A landscape with many peaks, sampled at points; each row gives a point and its height.
A climber steps from a point to the highest of its 6 nearest points, and stops where none of them is higher. Distance is the straight distance between rows; heights are no part of it.
Von height 487: [-31   9 -35  27 -53  12  22 -42  -6  31   1   5  29 -13   3  -3 -14   4
 -12 -16 -17  55  -9 -17   4  -5 -31 -37  -5  -3   2   4 -52 -13 -21  23
 -36 -10   1 -11 -12]
leb height 151: [-16  -7  -2   6  30 -50 -11 -14  29  -8  -2  22 -11 -32 -24 -10 -13  27
   2  59 -28  -9  36  37  -7  12  52 -20 -14   0 -48 -30  70 -25  -2 -11
 -40 -11 -18  -4 -13]
Mag height 435: [ 13  42  12 -12 -20  18  -5 -40 -26  13  -7 -15  31  13   9 -12  31 -12
  -4  13  13 -13  17 -59  24  15 -36 -15 -12   7   0  18 -14  -3  21 -13
  21   4   6  -8  60]
Vor height 342: [ 44   8 -13 -24  17  11 -19  82 -29  -8 -10  -7 -23  45 -45  34 -33  -1
 -29 -29  27 -36   3  69  37  47  16  60  41  -6  51  40  34  25   6   4
  23   7 -18   7 -57]
ler height 614: [ 54  17  45 -16  35   6  -1   4 -14 -34  18  18 -14  30  17 -11  46 -35
  33 -20  35  -5 -15 -15 -14 -26   2  20  -5  16  15   4  29  61  11  -8
  75  33 -18  12   8]
nad height 631: [-44 -38  -5   1 -38  -3  40 -50 -12  90  11  38   5  -2  39 -53   3 -26
  23  14  16  10 -80 -11 -41 -33   7   1 -20  -2 -20 -22 -65 -28 -39  27
 -32 -25  50 -15 -38]
lupul height 455: [-44 -21 -25  46 -58 -28  25 -15  19  34  20 -20  -4 -46 -11  -3 -34  20
 -12  -8 -12  34 -13   8  -3 -19   1 -47 -12  32  11   3 -36   1 -30  13
 -43  -4   8 -43 -24]
nizu height 584: [ 50  18  46 -17  25   8   1   3  -9 -25  18  16 -13  30  22 -14  36 -45
  33 -24  32 -12 -23 -33 -12 -31   4  11  -2  29  21   3  26  58   5 -22
  81  34 -10  12  17]
Puziz height 65: [-17 -11 -25  -5  35 -52  -5  -7  35 -22 -11  29  -6 -37 -22 -19  -3  28
  -8  56 -29  -8  38  43  -1   7  50  -4 -16 -15 -59 -34  73 -33 -12  10
 -58 -10 -17  -1 -42]
Lumi height 447: [-31   1 -35  34 -52   6  17 -33   8  33   9  -6  18 -25   2   1 -23   9
 -18 -15 -25  48   3  -9   1  -6 -28 -41  -9   4   8   6 -41 -14 -20   8
 -36  -5  -2 -19 -15]
lun height 529: [ 14 -24  11   1  30  19 -28  36  23 -12  -1  -7 -16   2  14  18  -2  12
   2  -5 -22  -6  36  16 -35 -20  14  15   0 -38   6 -25  15 -19  21 -35
   5 -14 -19  27  23]
Baz height 591: [ 46   4  21 -11  51  22  -4  26  -8 -49  13  11 -18  20  12  -4  51 -17
  20 -32  22   3  17  18 -23 -17  -2  44   2 -20   6   2  11  47  20  14
  48  24 -12  16 -13]
fomav height 356: [ 40  17   3   1   5  34 -18 -21  -2   7   1  -4  24  10  12 -12  41  -8
  -8   2  -2  -1  47 -32  -1  -5 -23   4 -23 -25  -3  -2   6 -14  19 -18
  18   2  -3   5  37]
memi height 378: [ -4 -16   2  13   8   1 -23   9  28  18  -2  -8 -12 -17   2  12 -27  20
  -1  14 -43  -2  42   6 -26 -11  14 -17 -12 -19   4 -20  28 -31  10 -53
  -6  -5 -23   8  20]
Puz height 158: [-18  -5 -18  17  15 -47   1 -25  35   4   9  18  -5 -43 -29 -22  -8  22
  -9  60 -34  -8  35  28   8  14  58 -25 -26  -4 -40 -24  72 -12  -4   1
 -52   1 -13 -12 -38]
zot height 436: [ 39   2  -6   3  13  38 -23  -3   4   5   3  -7  12   4  18  -3  30  -2
  -9  -3 -15  -2  52 -19 -18 -14 -19   7 -22 -38   3 -11   9 -19  17 -26
  12   2 -10  12  27]
mopu height 403: [-47 -59 -19  13 -46 -28  29 -23   7  67  21   4 -15 -32  20 -44  -7   5
  22   5  16  22 -57  18 -47 -45  -7  -6 -22  21  -6 -14 -69 -21 -59  42
 -35 -10  40 -44 -31]
dogo height 474: [ 53  15  47 -16  15  12  -4  -5  -6 -11  13   2   5  25  18 -12  39 -39
  20  -9  27 -26 -11 -48   1 -25  -6   3 -15  26  19   6  22  42   8 -32
  77  24   1   1  42]
sez height 121: [-53  25  11 -31 -10   6  36 -51 -43  26  -9   5   9  -4   8   1   4 -21
  11  14  11  11 -74 -60  -6  -4 -22 -38  -3   9 -14 -16 -94   4   6  23
 -34   4  47  12  -2]
duk height 347: [-13 -20  24   7  38 -27 -23  19  25 -17 -11  11 -21  -7  -7  14 -28  30
  16  29 -24 -13  25  39 -29   2  38   2   7  -8 -31 -30  41 -28  10 -33
 -15 -20 -22  14  23]
Vatip height 340: [ 17  33  27 -25 -20   9  -5 -20 -20   5 -10 -28  20  15  13  -9  21 -20
   8   1  17 -27  -6 -76  27   7 -44 -10 -10  36  15  25 -10   5   7 -26
  47  15  14  -9  71]
gani height 438: [-54 -38 -16  36 -53 -40  29  -7  17  31  21 -21 -13 -48 -14 -22 -23  26
  -8   5  10  21 -27  18  -5 -30  19 -36 -18  44  11   0 -43   8 -41  32
 -46 -11  28 -59 -21]
Musus height 416: [-11 -25  27  11  39 -19 -24  35  19 -27  -8  12 -19   2  -3  26 -30  24
  18  18 -15 -11  20  46 -27  -1  40  14  17 -11 -24 -27  34 -26  14 -30
  -6 -26 -25  22  26]
Rafad height 129: [  2  -4 -14  17 -14  10 -18  -7  24  27   2 -19   0 -19   9  10 -17  17
 -11  -2 -46  10  48  -8 -17  -2  -5 -21 -15 -22  10  -8  17 -30   4 -42
 -12  -2 -18   3  13]
ziraf height 322: [-49 -17   2  -8 -28  12  44 -52 -24  69   5  39  11   3  26 -32  -1 -27
  15  10  16  16 -82 -30 -27 -25   6 -14 -15  -3 -19 -24 -82 -16 -23  28
 -37 -23  50  -1 -33]
kapu height 521: [  2 -27  23   2  32   6 -25  45  27 -20  -3  -1 -18   2   7  22 -18  18
   8  -1 -20 -10  28  29 -34 -16  25  17   8 -25  -3 -22  19 -19  19 -34
   2 -21 -19  24  22]
gode height 249: [ 51  -1 -16   7  17  -2 -29  71 -13  -9  -8   4 -20  40 -49  49 -40   5
 -19  -9  30 -22 -18  83  55  61  20  57  56   5  25  31  50   0   3   9
  28  -4 -30  21 -29]
dur height 290: [ 58  20 -20 -28  20   1 -23  81 -36   5 -11   1 -18  48 -59  37 -37  -3
 -37 -16  34 -41  -2  64  44  46  22  58  36  -4  58  35  45  12  -3 -11
  27   2 -23   0 -57]
zoze height 389: [ 34   6  -7 -28  22  15 -12  77 -25 -25  -7 -15 -25  39 -31  35 -24   3
 -26 -39  27 -28  12  67  22  38  10  62  44 -12  49  43  21  35  14  13
  24  14 -11   9 -58]
zem height 512: [-31 -15 -26  46 -28 -41  14 -27  31  15  28  -1   8 -52 -39 -25 -11  18
 -25  44  -9  -2  11  17  37   3  69 -33 -44  17 -13  -5  46  11 -13  24
 -55  -7   0 -42 -46]
fube height 433: [ 23  22 -17  13 -17  31 -11 -35   0  22  -4  -8  28   2  12  -7  20   0
 -15   1 -15  10  46 -33   1   5 -26 -12 -18 -25  -2   0  -3 -22  11 -17
   0   2  -7   3  27]
zas height 282: [ 12 -22  12  22  25   1 -25  67   3 -46  -9   5 -17  31 -22  52 -34  15
   2 -15  16 -10 -17  77  19  36  31  45  59   1   0  15  24   5  20  14
  14 -18 -19  33   1]
Lakis height 466: [-19  14 -40  29 -45  16  12 -37   1  31   5  -3  27 -13   2  -1 -13   7
 -16 -10 -28  45  17 -21   5   6 -33 -38 -10  -8   7   8 -34 -19  -8   3
 -30  -7  -8  -9  -1]
tup height 383: [ 36  33  16  -5  -1  23 -12 -32 -14   6   1  -9  28  15   9 -15  46 -15
  -5   9  15 -16  29 -50  14   1 -26  -5 -19  -2  -3   9   3   4  17 -22
  33   7   3  -4  56]
Tobos height 141: [ 24 -20   3  35  28 -13 -25  59   5 -50 -11  13 -16  26 -26  58 -32  18
   0  -7  20 -12 -16  86  30  48  27  44  63  15 -20   8  32  -7  14  22
  13 -19 -20  26   1]
gavev height 384: [-48  34  -3 -15 -24  11  25 -55 -41  23 -11   2  24   0   2  -5   1 -14
  -1   3   8  25 -43 -50   8   9 -26 -36   2   5 -10   0 -79   7   7  25
 -30  -5  22   8  11]
Vize height 408: [-37  44  -7 -14 -32  15  18 -53 -44  18 -12  -8  32   5  -2  -6  11  -5
  -3   6   4  19 -24 -56  19  19 -35 -32  -1   6  -8  15 -59   1  13  19
 -23   1  12   7  27]
mik height 494: [ 10 -20  10   3  26  14 -22  81   3 -45  -2  -8 -24  31 -11  44 -24   7
  -4 -32  16 -12  -8  63   6  21  25  53  50 -16  22  14  15  21  28  12
  18 -11 -18  33 -12]
dula height 97: [-17 -26 -33 -21  43 -51  -6  22  36 -49 -33  24  -4 -28 -10  -3   5  35
 -16  42 -20 -16  34  65  -3   3  32   8  11 -17 -66 -41  69 -42 -19  19
 -68 -26 -11  -1 -41]
Zige height 165: [-45  40   2 -30 -21   7  25 -51 -47  13 -15 -11  15   2  -1   1   3 -11
   7   7   7  14 -49 -63  12  16 -36 -38   2  17  -4   3 -79   5  14  23
 -25   8  27   7  25]
tamav height 341: [ 27  17  30 -32 -25  12   0   4   2  -6  -7 -31  10  22  24 -15   9 -35
   9 -27  12 -32 -30 -90  23 -13 -58  -2  -7  38  38  25  -6   7 -24 -37
  76  22  27 -10  54]
niso height 359: [ 29  35  24  -9  -7  18  -9 -29 -21   9  -3 -13  26  16  11 -14  36 -19
   1  10  18 -21  16 -59  20   2 -29  -7 -17  16   4  16  -2   4  16 -23
  39   9   6  -9  65]
sile height 93: [-35 -36 -71 -22  18 -55  -4  27  60  -8  -4   5  -5 -60  -1  -9   0  13
 -17  52 -27 -11  16  42  17 -19  46   8 -12 -26 -32 -33  92 -27 -23  24
 -85  -9 -28   3 -82]
Bakim height 490: [-20  -5  -1  21  -3 -36  -7 -17  30  20  10  -3 -12 -39 -18  -3 -39  27
  -2  42 -41  -4  34  18  -6  10  41 -39 -15   9 -16 -14  48 -14   3 -33
 -29   1 -14 -11  -2]
merar height 391: [ 45  22  44 -17   4  12  -8  -7  -4  -5  10  -7  10  24  17 -12  37 -36
  17  -9  26 -31  -9 -59  10 -19 -15   5 -13  31  20  10  13  32   9 -36
  71  23   7  -1  54]
liseb height 449: [-22  -5 -21  35 -10 -46   9 -30  35  12  20   8   1 -51 -34 -22 -15  20
 -18  53 -26  -6  21  17  25   9  63 -37 -34   9 -24 -12  61   4  -6  11
 -50   0  -9 -26 -44]
fafav height 39: [ 21 -26   3  30  42 -34 -21  42  16 -68 -20  21 -10  11 -17  46 -17  31
  -1   6  12 -10  -2  87  17  36  28  29  55  12 -50  -7  35 -29   3  29
 -13 -27  -9  11  10]
Zemad height 506: [-49   7 -18   6 -36  13  35 -51 -23  44   3  28  27  -2   9 -15  -2 -10
  -1  -2   6  44 -54 -24  -5 -17 -16 -30  -3  -4 -14  -9 -82  -6 -19  38
 -40 -21  22   1 -19]
Kud height 95: [-28 -26 -52 -27  30 -53  -3  20  49 -28 -20  16  -5 -45  -7 -10   5  22
 -16  47 -26 -15  32  55   1  -5  41   7  -2 -25 -53 -42  81 -37 -26  21
 -75 -19 -20  -1 -66]
vepu height 547: [-37  -9 -18  47 -46 -34  17 -22  25  30  20 -21  -7 -47 -18   1 -40  20
 -15  15 -27  20  11   9  10  -5  23 -55 -20  31  10   7   0   3 -14  -6
 -41   0  -4 -38 -17]
samod height 283: [-15  -7   8   8  28 -41 -14  -8  28  -1  -1  15 -15 -27 -19  -6 -23  31
   9  49 -33 -12  35  35 -16  10  49 -18 -10   1 -38 -27  58 -23   2 -28
 -30 -12 -22   1   5]
Sisem height 406: [ 52  17  14   0  16  31 -18 -17  -8  -3   5   1  19  13  16 -13  50 -14
   0   0  10 -13  37 -31  -5 -14 -14  10 -24 -19  -2  -3   9   3  20 -18
  37   8  -3   3  41]
rili height 361: [-36  45   8 -33 -22   6  11 -39 -43   7 -21 -30  12   2   3   1   1 -11
  10   8  11  -1 -36 -77  23  19 -52 -29   4  25   5  18 -59   3  10   4
   4  15  22   3  49]
Gogeg height 561: [ 41  -8  15  -4  43  32 -14  27   6 -37  10  -2 -12  16  19   6  44  -9
   7 -23   9  -2  31  11 -27 -25  -2  34  -3 -38   0 -10   6  20  25   1
  34  10  -8  22   2]
nefam height 530: [-41 -14 -16  50 -41 -45  21 -27  28  21  26 -15  -3 -51 -36 -16 -26  21
 -23  32 -12   2   6  15  24   1  53 -47 -29  34   1  -1  22  18 -11  10
 -48  -4   5 -46 -33]
fik height 532: [ 42  -8   8  -1  33  31 -22  16  10 -15   6  -1  -2  10  23   5  36  -4
  -2 -13  -4  -2  48  -2 -25 -26  -6  24 -13 -43   0 -16   7  -5  22 -21
  21   1  -7  18  17]
gutot height 412: [-52  21  -3 -15 -26  13  36 -56 -37  33  -2  18  22   4   6  -8   3 -18
   2   8  12  29 -63 -42  -5  -7 -15 -34   1  -3 -18 -11 -88   2   3  30
 -44 -10  33   8  -8]
Gar height 642: [ 48  25  36 -20  41   5   4   8 -24 -48  13  26 -19  32  13 -13  42 -28
  38 -34  34   5 -15   8 -20 -14  -3  31   8  14  15  15  27  74   8   4
  71  40 -23   9 -13]
sutu height 549: [-20  -3  -4  29 -21 -24  -6 -14  29  33   7 -13 -10 -35 -14   5 -41  26
  -5  22 -48   5  38   6 -10   7  23 -45 -15  10   2  -7  30 -16  -1 -39
 -25   6 -15 -13   2]
Guva height 368: [  9  13  20 -44 -26  13   3   6  -5 -10 -17 -35  11  12  23 -20  -1 -28
  17 -34   1 -24 -37 -97  29   0 -82   2  -7  29  37  27 -19  -9 -34 -18
  75  15  30  -7  51]
tepa height 457: [ 19  36  -5   3 -19  30  -7 -40 -19  17  -8  -9  35  11   6 -11  30  -7
 -12   9  -4   4  30 -46  16  13 -32  -9 -17 -14  -3  12 -11 -11  15  -9
   6   1  -1   0  44]
dalos height 17: [-19 -13 -44   1  21 -48   1  -8  43 -11   3  23  -4 -51 -22 -24   2  19
 -14  60 -30  -8  31  36   9   4  52  -8 -23 -19 -47 -32  85 -24 -16  18
 -64  -5 -16  -4 -63]
fofen height 505: [-32  28 -28   9 -42  21  21 -52 -23  29  -6   5  36   1  -3  -7   3   0
 -13  -2  -6  38 -13 -35  12   9 -30 -32  -3  -9  -7   7 -57 -10   1  21
 -33 -10   2  -1   7]
zomaz height 96: [ -6 -27 -18  -7  46 -47 -10  27  25 -66 -32  30  -4 -14 -10  13   5  32
  -9  33 -11 -15  29  76  -5  12  28  15  23  -7 -71 -34  52 -46 -14  24
 -55 -29  -4  -3 -16]
legep height 150: [-19 -11 -36  24   4 -43   5 -24  40   4  14  18   1 -54 -30 -22  -4  14
 -21  59 -28  -4  28  24  24   9  64 -22 -33  -8 -37 -24  78  -6 -13  18
 -57   0 -13 -18 -58]
Teme height 458: [ 57  18  35  -7  25  20  -9 -13  -8 -15  13   7   6  20  16 -13  56 -29
  14  -2  30 -16  10 -33  -4 -22  -9  11 -16   4   5   1  17  29  16 -17
  61  18  -3   6  39]
Fef height 439: [-47 -23 -25  23 -44  -2  35 -35  -1  49  12  23  15 -18  11 -24 -13   1
   4  -8   6  52 -48   0 -22 -36 -18 -25 -12   7  -9  -9 -78 -15 -47  39
 -38 -19  22 -21 -29]
kife height 525: [-46 -20 -14  52 -44 -44  23 -19  25  21  24 -17  -2 -48 -33 -17 -21  23
 -24  25   2   4  -7  12  24  -8  56 -44 -32  37   2   5   1  20 -21  27
 -52  -9  12 -55 -28]
zazik height 227: [ 18  -3 -13  12  -7  23 -19  -7  20  23   0 -12   5 -12  11   4   0  11
  -9  -4 -41   9  54 -12 -20  -8 -13 -11 -20 -31   8  -9  12 -31   9 -38
  -4  -1 -14   4  17]
Gug height 679: [-25  -2 -18  38 -36 -20   4 -18  30  34  10 -17  -3 -40 -11   6 -40  23
 -10  11 -45  20  29   1  -2   0  10 -50 -15  14  12   0  11 -14  -6 -31
 -30   5 -11 -19  -3]
Gazab height 294: [ 46   7  31 -35 -22  21   6  13  12 -18  -3 -21   7  32  23 -20  13 -48
  10 -49   1 -28 -38 -93  20 -23 -47   4  -7  31  50  15   4  15 -38 -36
  90  23  31 -10  34]
zab height 510: [ 17 -21   6   4  18  17 -24  24  25   2   0 -10  -7  -3  16  11  -3  11
  -2  -1 -30  -2  49   2 -35 -20   4   6  -8 -36   4 -20  16 -26  21 -45
   2  -9 -18  19  23]
Bege height 423: [-14  37  19 -37 -22   5   5 -23 -27   4 -21 -37  13   7  13  -4   5 -16
  12  -3  10 -17 -26 -85  30  18 -64 -18  -3  33  17  25 -37  -2   1 -13
  31  17  21  -7  67]
nurid height 511: [ 31   1   0 -28  37  20  -5  63 -24 -48  -2  -7 -26  32  -6  21  10  -2
  -5 -49  24  -8  18  54   1  16  -7  60  33 -15  34  36  11  51  20  28
  31  27  -8   8 -52]
pugu height 287: [ 30 -13  -4  21  18  -1 -27  69  -1 -29  -6   5 -18  40 -34  52 -39   9
 -11 -15  23 -16 -20  79  40  50  25  52  61   5  15  26  36   5  14  16
  20  -9 -25  29 -16]
tavu height 209: [-10   4 -32  28 -35   8  -3 -22  19  33   3 -17  10 -22   6   4 -18  14
 -11  -7 -44  28  38 -14  -5   0 -20 -35 -14 -11  10   2  -1 -27  -5 -25
 -20   0 -12  -9   6]
ramo height 456: [ 32   6  -8 -33  29  17  -4  70 -28 -38  -7 -10 -27  35 -18  27  -4   3
 -15 -48  27 -15  15  60   8  27  -2  63  37 -12  45  42  16  42  18  23
  29  26  -5   4 -60]
vovi height 544: [ 55   4  26  -8  43  26  -9   8  -6 -35  15  14  -6  18  20 -10  59 -19
  14 -18  24  -5  25  -1 -20 -24  -3  31 -10 -20  -2  -7   8  34  23   1
  49  23  -9  16  12]
pov height 395: [ -2 -30  23  18  35  -4 -25  59  14 -50  -8  10 -18  18  -6  44 -30  20
  11  -5   6 -11  -4  66  -7  14  39  35  41  -7 -15  -8  22 -10  22  -4
   6 -27 -21  30  16]
bazi height 580: [ 37  -9  15 -13  47  32  -9  42   0 -49   8   2 -18  20  15   9  36  -8
  11 -35  18   2  22  29 -25 -16  -3  47  10 -34  12  -1   1  39  27  14
  35  17 -10  22 -19]
Tana height 331: [ 43  19  40 -21  -9  11  -4   0   1  -4   1 -20   9  23  23 -13  25 -37
  14 -16  19 -32 -18 -72  15 -22 -27  -2 -11  39  33  15  10  26  -8 -42
  77  20  14  -5  58]
Nosi height 304: [ 28  18  35 -28 -17  12  -3   3  -1  -4  -3 -26  12  18  22 -13  19 -37
  10 -20  18 -32 -23 -82  21 -15 -42  -3  -9  40  37  19  -1  15 -12 -37
  75  19  22 -10  59]
rus height 382: [-49 -49 -20  29 -49 -34  28 -12  11  44  21 -11 -12 -45   4 -28 -16  20
   2   0  12  27 -41  21 -29 -44   0 -27 -19  38   5  -6 -67  -4 -52  40
 -41  -9  30 -53 -25]
Fov height 274: [-55   6  11 -22 -14  11  40 -53 -35  47  -6  24  11   4  19 -12   3 -25
   7  15  11  13 -80 -45 -20 -15  -2 -34  -7   0 -17 -21 -96   1  -6  23
 -44 -12  53   7 -21]
pofov height 554: [ 39  22   1 -38  38   7   7  42 -43 -52   0   9 -24  31  -1   7  17   0
   7 -50  27   1  16  57  -6  22 -19  56  26   2  29  42  20  58   6  28
  44  41 -12  -7 -61]
guke height 563: [  3 -29  20   4  39  14 -23  66  16 -42  -4  -4 -25  18   5  37 -14  12
   8 -21  -2  -7  11  43 -22  -7  26  39  30 -27   5 -12   7   4  26 -10
  10 -17 -17  36   7]
gufov height 478: [  2  37 -18   5 -29  29   0 -51 -22  25  -8  -8  36   7   3  -9  18  -3
 -15   3  -6  17  22 -44  19  19 -36 -24 -15 -12  -1  14 -21 -17  12  -1
  -8   1  -2  -1  29]
bag height 570: [ 29 -21  12  -5  45  29 -12  57   9 -45   3  -9 -22  16  12  20  19  -1
   1 -33   6  -2  22  29 -25 -16   6  45  17 -37  12  -6   1  22  30   3
  24   3 -11  28  -9]
gefa height 479: [ 45  18 -12 -42  31   9  -4  62 -41 -35 -11  -3 -22  37 -24  21  -3   4
 -16 -50  22 -23  19  61   9  32 -10  62  31  -4  48  48  23  41   7  19
  30  32  -7 -12 -71]
zuz height 575: [-14  47   5 -19 -27  17   5 -46 -36  12 -14 -21  29  13   1 -10  17 -10
  -3  10  10  -2  -4 -64  27  22 -42 -26  -3  17   2  20 -39   1  17   0
   3   7  11  -4  52]
topa height 381: [-40 -55 -15   8 -40 -17  32 -38   2  85  17  22  -5 -17  34 -53  -4 -12
  28  11  17  21 -71   5 -46 -39  -5   5 -21   8 -17 -18 -64 -30 -51  39
 -28 -17  42 -29 -33]
Teg height 149: [ -8 -21  14  11  49 -44 -14  20  18 -50 -20  30 -12  -8 -15  14 -12  34
  11  35 -10  -9  22  65 -15  13  40  14  19   1 -62 -32  45 -36   0   0
 -25 -29 -13   8  12]
segup height 248: [-36 -55 -10   3 -47 -10  33 -53  -2 108  12  26  -6  -4  49 -71   4 -27
  37  22  20   0 -78 -12 -54 -19   8  16 -25  -3 -21 -15 -45 -41 -38  29
 -27 -10  54 -22 -36]
poz height 376: [-55   6   0 -14 -25  13  37 -54 -33  46  -3  28  16   6  15 -12   3 -19
   4   8  14  25 -71 -38 -10 -17  -4 -31  -3  -5 -19 -19 -92  -2  -8  28
 -39 -16  41   4 -19]
Bupi height 520: [ 23 -10   1 -13  31  22  -9  73  -9 -48  -2 -15 -29  30  -9  35  -7   3
  -8 -45  21  -9   8  57   1  21   8  55  38 -20  34  25   8  40  26  21
  25  11  -9  23 -38]
romin height 328: [ 23   9 -15  10  -7  30 -17 -13   8  19   0 -10  17  -1  12  -4  15   4
  -9  -3 -23   6  53 -22 -12  -7 -21  -7 -21 -35   6  -7   7 -26  12 -27
   0   2 -12   4  24]
simut height 335: [ 45  26  36 -10   3  14  -8 -18 -11   2   7  -6  16  20  14 -13  45 -27
   8   1  25 -26   6 -56  10 -12 -17  -2 -14  22   9   9  12  18  12 -31
  60  17   5  -6  60]
tokal height 537: [ 26 -21   8   1  30  27 -21  32  18 -12   1  -7 -11   1  16  12  14   8
  -2 -10 -16  -3  44   8 -32 -25   2  17  -6 -44   8 -21   8 -12  19 -32
  10  -3 -14  23  19]
leg height 441: [-46 -13 -11   5 -37   8  35 -49 -19  54   8  36  20  -3  17 -26  -4 -15
   6  -2  11  40 -68 -16 -18 -32  -8 -23 -10  -2 -17 -16 -82 -11 -29  37
 -41 -25  32  -7 -29]
gos height 210: [ 42 -10  -9  30  23 -13 -28  60  -2 -33  -7  11 -20  30 -39  59 -38   8
 -12  -6  26 -16 -22  85  47  59  20  52  63  16  -3  18  45  -8   6  21
  18 -10 -23  23  -9]
gele height 330: [ 28  -7  -3  -2  14  13 -19  79 -11 -28  -9  -7 -22  43 -33  46 -34   6
 -16 -28  23 -23  -9  71  32  43  21  62  57  -9  35  35  26  22  18  13
  23   0 -19  25 -31]
Nosup height 586: [-49  24 -13  -3 -31  17  30 -56 -33  32  -3  17  32   5   3 -10   3 -12
  -5   1   5  38 -47 -40   2  -3 -21 -34   2  -2 -14  -2 -81  -1  -4  33
 -36 -13  21   5  -6]
sud height 475: [-10  42  -9   0 -29  24   7 -54 -29  20 -11  -7  38  10   2 -10  18  -4
 -12   6   1  17  11 -52  23  25 -34 -25  -8  -2  -3  18 -33  -9  13   6
  -9  -1  -1  -1  37]
zatu height 415: [-46 -20 -31  37 -53 -13  27 -24  15  38  18   1   7 -35   1  -9 -24  11
  -7 -14 -10  48 -25   4  -8 -24 -17 -41 -10  20   5   2 -61 -10 -38  24
 -39  -9  12 -34 -25]
Nitet height 404: [-23  34  16 -42 -21   5   6 -16 -31  -3 -19 -44   9   4  15  -1  -2 -14
  17  -6   2 -13 -37 -86  25  16 -72 -14   0  34  20  28 -47  -4  -4  -8
  34  21  29  -4  61]
Tuka height 461: [-42  -9 -32  30 -49   2  28 -36  -1  38  10  12  20 -23   6 -13 -19   4
  -5 -16  -8  54 -32  -5  -8 -19 -23 -34  -7   5  -3  -3 -67 -12 -34  31
 -40 -14   9 -19 -22]
subud height 303: [  43    6   23  -39  -28   26   10   12    9  -24   -6  -19   13   32
   25  -30    7  -47    9  -54   -4  -25  -40 -103   27  -19  -66    7
   -8   19   48   20   -2    3  -50  -26   90   14   37  -10   26]
bonu height 130: [-15 -14  -5  -3  46 -47 -14   5  23 -35 -19  30  -9 -26 -19  -4  -4  35
   7  49 -21 -11  33  53 -10  10  43   3   1  -7 -63 -35  65 -35  -8  -1
 -46 -22 -14   2 -16]
makis height 448: [ 13 -13   6  -7  24  19 -15  80  -5 -41  -4 -10 -24  37 -13  43 -25   3
 -11 -35  19 -16  -2  68  12  30  19  58  51 -19  34  25  17  28  27  17
  21  -1 -18  28 -30]
laf height 564: [ 26 -12   9 -12  44  28  -8  60  -2 -53   1 -10 -26  25   4  20  19  -2
   1 -42  16   0  17  42 -16  -1   2  50  25 -30  20  12   2  37  23  20
  28  11 -10  25 -29]
fono height 482: [ -2 -32  28  16  39  -9 -24  51  17 -43  -7   8 -21  13  -3  35 -29  22
  15  -1  -4  -8   6  54 -21   2  39  27  31 -14 -18 -17  24 -13  19 -14
  -2 -28 -20  31  24]
Variz height 91: [-54  30  10 -37 -11   5  30 -45 -45  13 -12  -7   8  -2   8   5   2 -19
  12   9   8  10 -64 -66   2  10 -33 -39  -1  15 -10  -2 -88   8  10  19
 -25  10  39  10  13]
Nef height 393: [ -7  23  21 -43 -25   9   2  -4 -18  -6 -18 -42  10   7  20  -7   2 -21
  16 -15   6 -22 -33 -91  30   8 -76  -8  -5  33  30  31 -27  -9 -15 -17
  55  18  26  -8  65]
los height 420: [-24  -1 -29  37 -46 -12   6 -21  22  39  10 -17   5 -35  -6   5 -34  16
 -14  -5 -42  28  23  -7  -2  -1 -12 -48 -13   7  17   2  -9 -17 -12 -20
 -28   1  -8 -19  -7]
mip height 499: [ -6 -24  19   5  29  -6 -25  31  25  -9  -5  -3 -18  -6   4  17 -25  23
   8  12 -28 -10  32  24 -36 -11  32   5   3 -20  -9 -28  29 -25  15 -42
  -2 -17 -23  21  25]
Fisab height 620: [ 41  17  22 -24  47   9   6  20 -28 -52  10  23 -22  28  13  -6  41 -17
  30 -39  34   6  -1  27 -16  -6  -9  42  12   5  12  23  21  67  11  22
  59  38 -21  10 -31]
sona height 550: [ 56  13  35 -12  37  18  -5   2  -8 -28  14  16  -9  20  17 -10  56 -32
  18 -17  33  -8  11 -18 -11 -26  -3  22 -13   1   2  -2  17  42  21  -8
  63  27  -8  11  22]
gefe height 522: [-29  -4  -7  37 -18 -44   7 -25  29  21  17  -5 -11 -47 -30  -7 -31  23
 -14  42 -31   0  23  11  13  10  49 -49 -24  20  -8  -7  43   2  -4 -14
 -42   4  -9 -26 -24]
Ripu height 486: [ -4  30 -27  11 -34  30   2 -49 -13  25  -6  -7  37  -1   3  -7  10  -2
 -14  -3 -16  27  25 -40  14  13 -35 -26 -11 -16  -5  10 -24 -17   6  -1
 -13  -4  -7   0  23]
tob height 377: [-15 -16  14  10  23 -26 -21   8  26   4  -4   7 -18 -20  -8   9 -31  27
  12  34 -37 -13  35  27 -29  -2  39 -14  -7  -5 -18 -28  45 -26   7 -44
 -19 -12 -23   9  17]

Where does a climber stop that starts at each point below?
fomav | Nosup
niso | Nosup
zas | Gar
Teg | Gar
tup | Nosup
Tobos | Gar
gele | Gar
Puziz | Gug
dalos | Gug

Call two points neighbours if one is among the 6 nearest of the other. Go from one point of each pair to the other, from neighbour to neighbour, staying as high as possible. Name the lowest point that can't be avoided.
Gug / Gar | fube
nad / Nosup | leg
zuz / Nosup | gufov
Gug / zuz | Lumi
